Points on a hilly landscape, in no order, each with its height.
From any point a ball takes the steepest step (drop divided by distance) to one of its 4 nearest points. It stops when none of these is lower. Distance is the straight distance between rows; heights are no part of it.
bukib (h 546): [117 123 147 184 158 132 166 219 160 120  38 173 130 152 107 114 144  75
 119 191 125 110 159 111 108 108 138  92 131 178 174 151]
pezuz (h 465): [ 83 118 156 134  71 115  87 145 186 102  90 167 133 138 159  83  80 185
 105 129 149  91 101 165 107  51 185 144  99  95 194  64]
Zepos (h 460): [106 122 126 145 136 117 132 184 156 152  60 177 163 138 136 104 111 121
  99 157  78  71 144 164 124 124 128 113 139 143 194 116]
pumiz (h 372): [113 131 123 101  93 136 129 117 113  91 140  93 112 115 157 138 123 161
 136  92 164 133 132 123 121 110 132 135 100  98 107 103]
zav (h 470): [ 86 137 173 134  91 134 120 144 141 107 109 182 146 149 152 118  90 179
 105 109 129  91 118 151  85  89 141 142 104 131 164  80]
mos (h 472): [ 91 121 165 140 142 135 124 179 150 143  82 204 164 159 135 115  88 136
  95 154  81  63 143 157 104 125 112 119 138 154 183 114]
pez (h 335): [156 118  90 113 111 144 112  54 105 151 175  90 131 120 121 146 164 124
 134 104  88 170 108 129 171 161 103 145 119  91  66 130]
Faka (h 579): [187 107 203 127 103 103 133  68 118 187 237 151 148 136  87 146 131 166
 128 107  43 120 102 128 148 181  56 131 188 155 101 154]
vave (h 504): [115 117  88 140 153  88 118 168 166 170  48 131 160 116 128  90 131  92
 104 156  84  92 118 179 149 107 141 123 144 128 204 119]
piri (h 87): [136 139 115 128 179 151 154 134 102 114 147 118 106 123 108 132 149  91
 151 161 175 165 152  80 118 174 127 106 137 167  92 181]
nasu (h 399): [120 147 109 131 138 141 135 161 110 101  95 116 110 121 136 133 145 109
 141 130 173 143 151 106 127 120 146 124 100 127 123 130]
sinet (h 282): [103 130 174 111  92 147 134 134 105  82 149 134 115 128 149 138 104 183
 134  92 174 129 140 115  85 100 122 144 101 120 109 101]
rize (h 461): [ 83 120 170 137  90 153 119 179 146  63  85 169 114 138 142 115 100 173
 124 121 187 111 155 120  89  70 150 153 100 117 143  83]
vode (h 225): [128 125  90 125 168 168 124 113  87 125 181  92 104 104 105 139 164  77
 152 144 170 207 156  78 146 186 144 115 129 143  47 177]
vobag (h 434): [140 132 147 126 173 128 155 133 113 137 141 161 147 131 112 133 115 128
 125 148 104 107 142 116 108 176  94 105 168 182 126 157]
Meloz (h 781): [139 127 124 196 121 109 139 222 172  94  17 118  85 139 119 120 166  86
 136 166 206 140 144  92 128  69 198 125  96 132 169 128]
bulaf (h 284): [119 117 134 105 114 158 134 104  85  99 187  96 100 110 128 145 136 146
 163 100 175 170 150  91 117 150 116 122 123 102  58 138]
Kogum (h 491): [132 138 159 123 166 133 148 132 107 114 176 158 103 133 114 139 111 142
 141 151 168 139 142  94  83 169 116 114 154 165 104 161]
Dilo (h 323): [128 144 118 109  73 106 114  86 155 133 138 101 135 128 162 118 111 151
 116 109 115 112  91 164 141  86 138 140 102  89 154  95]
Davab (h 611): [118 137 154 157 140 141 151 196 144  93  64 172 114 150 119 129 128 113
 130 174 167 124 155  97 103 110 142 121 109 164 155 130]
Gabat (h 302): [112 138 171 124  93 136 135 118 115  97 155 143 133 129 147 134  97 178
 119 102 141 121 123 132  90 112 113 133 113 121 122 100]
daro (h 283): [135 125 112 132 147 112 134 123 115 167 104 134 171 122 125 127 132 113
 107 130  61 101 129 161 150 157  84 130 156 153 150 137]
tele (h 443): [ 91 132 146 140 102 124 111 150 163 138  95 186 164 156 148 109  92 159
  86 131  96  61 111 178 113 101 136 125 113 122 186  82]
fus (h 272): [132 128  71  97 130 110  97 113 145 115 109  63  99 106 153 114 134 105
 150 117 166 145 109 147 158  75 182 150  97  73 135 109]
roru (h 344): [161 134 175 128  38 124 132  68 126 153 206 107 148 141 133 144 120 173
 118  94  76 128  94 138 135 131  85 140 123  98 116 106]
tete (h 451): [136 113 177 124 140 110 145 113 121 176 165 161 169 143 112 132  99 139
 105 116  54  79 133 158 134 170  63 129 181 166 136 139]
gaf (h 398): [175 115 167 128  99 127 130  65  98 153 216 131 132 136 101 148 135 152
 136  94  76 149 111 116 146 174  75 136 149 127  81 142]
Fil (h 441): [148 123  65 105 156  64  92 120 168 123 112  80 103 113 128  91 125  66
 157 136 154 144  95 162 159  49 219 157 122  80 177 109]
retav (h 570): [ 95 125 149 158 116 141 121 201 157 103  54 176 115 144 134 113 122 144
 121 158 161  95 146 127 100  84 164 143 103 134 171 102]
bim (h 113): [140 116 199 125 183 113 143 126 132 158 173 192 139 152 115 137  81 161
 117 142 106  92 124 124  80 181  88 113 203 190 140 164]
bigo (h 361): [120 144  96 138 148 151 134 166 108  94 101  75  90 113 132 144 170  79
 143 145 200 177 159  81 146 122 163 121  95 130  93 150]
dubav (h 436): [160 119 130 120 187 126 143  99 106 141 196 138 111 115  96 130 134 124
 161 151 140 166 136  84 118 204 106 112 176 173  87 199]
zago (h 308): [152 113  97 122 179 161 131  84  85 151 182 110 115 107  88 134 173  83
 154 137 114 204 134  85 157 203 123 123 157 151  50 188]
naf (h 251): [130 107 172 102  75 143 127  82 101 103 217 109 111 104 139 158 111 178
 147  69 155 170 132  95  95 123  92 131 123  93  69 120]
Pudas (h 490): [133 148 136 125 133 135 149 119  97 121 149 150 133 132 121 141 117 144
 132 116 121 117 136 130 109 148 105 124 128 141 120 129]
noguf (h 462): [102 120 127 122  89 101  93 158 179  92  77 136 107 127 150  81 108 158
 131 133 166 101 116 158 109  45 200 138 100  85 187  72]
laros (h 66): [126 139 102 121 141 152 139 131  89 101 146  92 109 113 133 146 150 108
 149 130 172 171 146  87 132 146 134 119 110 130  84 147]
bol (h 312): [130 139 142 138 170 135 161 160 113 117 123 153 116 134 120 127 131 107
 136 166 145 127 149 107  98 150 113  96 139 174 131 164]
vizi (h 471): [ 86 107 148 138 105 106 102 155 176 176  96 186 187 153 142  97  83 145
  78 138  58  44 123 194 136 112 120 121 136 132 205  96]
kab (h 538): [139 127  78 167 164 102 141 186 165 154  19 108 133 118 125 113 169  56
 121 160 124 129 130 136 146  93 161 111 136 138 187 153]
pivir (h 772): [123 134  98 141 127 125 125 183 146  86  55  97  89 124 136 127 150 109
 138 146 193 134 149 115 132  74 189 132  96 107 152 112]
Povez (h 159): [133 137 185 127  89 129 139 103 119 137 175 153 151 137 142 140  94 176
 110  91  98 100 116 145 104 126  95 128 124 133 128 106]
rul (h 294): [134 135 129 108  62 131 128  74 121 125 176  87 127 129 156 141 127 155
 125  87 123 138 101 135 132 120 109 140  98  84  99 102]
rupiv (h 410): [155 127  64 122 138 128 114  64 114 166 132  92 142 118 106 133 164  93
 121 119  77 158 104 144 184 158 100 151 137 116  89 141]
vel (h 552): [123 134  80 128 138  86 104 153 175 128  63 119 127 123 141  95 124 109
 123 149 133 106 107 168 140  74 185 126 122  97 204 101]
mem (h 384): [108 123  82  92 110 158  97  79 115 116 162  46 106 103 138 149 149 115
 139  88 158 177 123 103 166 127 146 147 105  57  56 116]
Kov (h 447): [123 136  65 116 153 155 114 107  95 133 129  71 116 113 124 145 173  88
 140 116 141 179 124 116 164 148 146 130 109 106  75 142]
fipo (h 500): [113 132 117 132 110 119 120 162 151  96  78 135 118 137 150 114 118 146
 125 130 150 113 127 146 117  83 169 130 100 105 169  95]
Fepo (h 469): [110 128 193 140 179 132 145 164 144 122 126 205 133 159 119 131  85 147
 120 169 122  88 150 108  71 145 103 110 167 184 157 149]
tugom (h 316): [146 138  97 124 146 145 137 105  94 132 148 117 130 121 118 141 151 114
 140 126 122 149 137 118 138 167 115 117 125 137  89 145]
dad (h 480): [127 146  96 143 153 138 141 162 118 117  82 121 122 125 127 129 149  90
 134 145 144 130 140 119 132 130 136 110 104 144 138 145]
rov (h 111): [146 132  72 136 177 155 146 118  94 154 117 100 130 109 105 129 174  60
 132 148 109 170 136 114 159 173 112 120 142 166  91 173]
pumi (h 406): [113 129 111 109  89  94  96 124 179 104 113 124 120 126 158  83  99 159
 131 125 143 101  98 173 135  58 184 137 105  80 186  85]
femap (h 296): [136 129 133 125  89 110 130 103 142 160 139 134 164 135 144 125 109 158
  95 116  69  81 113 175 141 131  97 138 128 116 155 104]
gul (h 383): [124 140 122 132 123 119 133 140 135 131 100 149 147 130 142 123 120 138
 108 127 101  94 125 156 127 120 126 120 118 127 163 109]
ropak (h 405): [150 136 114 118 101 131 128  68 115 157 159  98 150 127 122 135 145 133
 120 108  77 134 108 146 164 147  95 141 129 109 106 129]
fudu (h 203): [139 131  61 128 168 124 137 133 125 170  71  89 154 117 120 123 167  66
 117 140  82 138 124 152 162 145 118 125 146 156 145 151]
gumip (h 458): [164 124 186 133  95 109 137  92 126 177 190 152 172 140 106 143 109 156
 102 107  43  94 117 151 142 173  59 140 169 152 121 133]
gedas (h 394): [143 131 164 114 104 134 132  90  91 119 201 140 122 124 120 149 120 170
 148 103 126 141 121 107 116 154  95 124 141 122  85 129]
rudad (h 67): [122 118  51  94 148 121  77  68 142 129 143  30  93 111 141 132 145  82
 143 107 156 172  93 137 185  84 181 163 101  43  98 113]
kode (h 508): [ 93 123 176 162 153 146 137 200 147 118  79 211 134 167 115 129 102 125
 103 173 123  84 155 120  90 123 125 110 127 174 171 127]
gab (h 46): [172 105 107 119 163 136 136  75  96 177 169 122 149 111  86 133 162 103
 134 125  75 164 128 118 172 204  79 135 178 171  74 179]
bipu (h 356): [111 121 103  96 102 153 126  98  97  99 150  74 104 102 147 153 147 131
 152  95 172 170 142  98 147 119 136 138 111  85  63 119]
Ger (h 145): [157 120 124 119 123 150 126  73  93 144 204 119 123 120  99 144 150 139
 155 102 112 167 125 109 149 185 102 130 136 120  56 153]
gutil (h 564): [100 135 200 126 133 144 131 153 131  99 136 199 126 152 130 137  87 174
 128 133 156 110 145 111  70 124 117 129 130 157 139 116]
rada (h 463): [135 129  55 134 153  96 110 159 159 131  70  80 112 117 139 115 152  79
 142 139 160 149 106 143 151  77 197 133 113  97 168 123]
tepe (h 432): [119 133  81 120 142 145 111 133 118 102 105  63  97 102 141 136 152 102
 145 114 181 158 136 108 158 111 164 138  98  93 101 132]
dege (h 373): [134 131 163 130 131 122 142 131 124 154 136 168 166 141 127 133  98 140
 101 123  75  79 132 161 122 150  90 122 152 152 150 118]
kuvu (h 142): [111 119 211 106 100 134 136 108 106  93 203 146 114 134 131 142  87 199
 142  87 172 141 134  92  61 117 101 128 142 130  93 119]
gesa (h 228): [140 140  88  99  94 123 103  58 133 134 160  63 126 117 152 134 139 132
 129  99 117 144  93 146 165 112 133 149 101  67 110 105]
nuv (h 835): [150 123 185 113 168 110 127 110 129 143 211 171 102 130 105 137  91 185
 149 132 141 127 115  98  73 184  97 104 203 170 111 183]
Zofi (h 571): [125 129 108 174 144 116 136 196 162 115  31 141 126 131 121 114 151  88
 126 161 142 112 141 132 121  98 172 109 118 135 182 122]
kasez (h 630): [130 139 104 166 152 126 148 199 144 111  45 101 109 126 134 129 170  73
 130 167 177 150 146 103 137 109 168 115 107 148 143 143]
Tig (h 367): [163 121 124 125 108 113 136  76 111 179 158 120 166 129 112 136 138 130
 117 113  58 113 119 147 169 172  74 134 151 139 108 135]

Call two points neighbours if one is among the 4 nearest of the other. Go from one point of each pair to the other, from neighbour to neighbour, staying as low as possible. Name the highest point that can't be avoided.
bim and Ger: vobag
laros and kuvu: bulaf
rudad and kuvu: rul

For each start below, name the point where the ball stops.
mos: Povez
vave: Povez
kab: rudad
vel: gesa
retav: kuvu
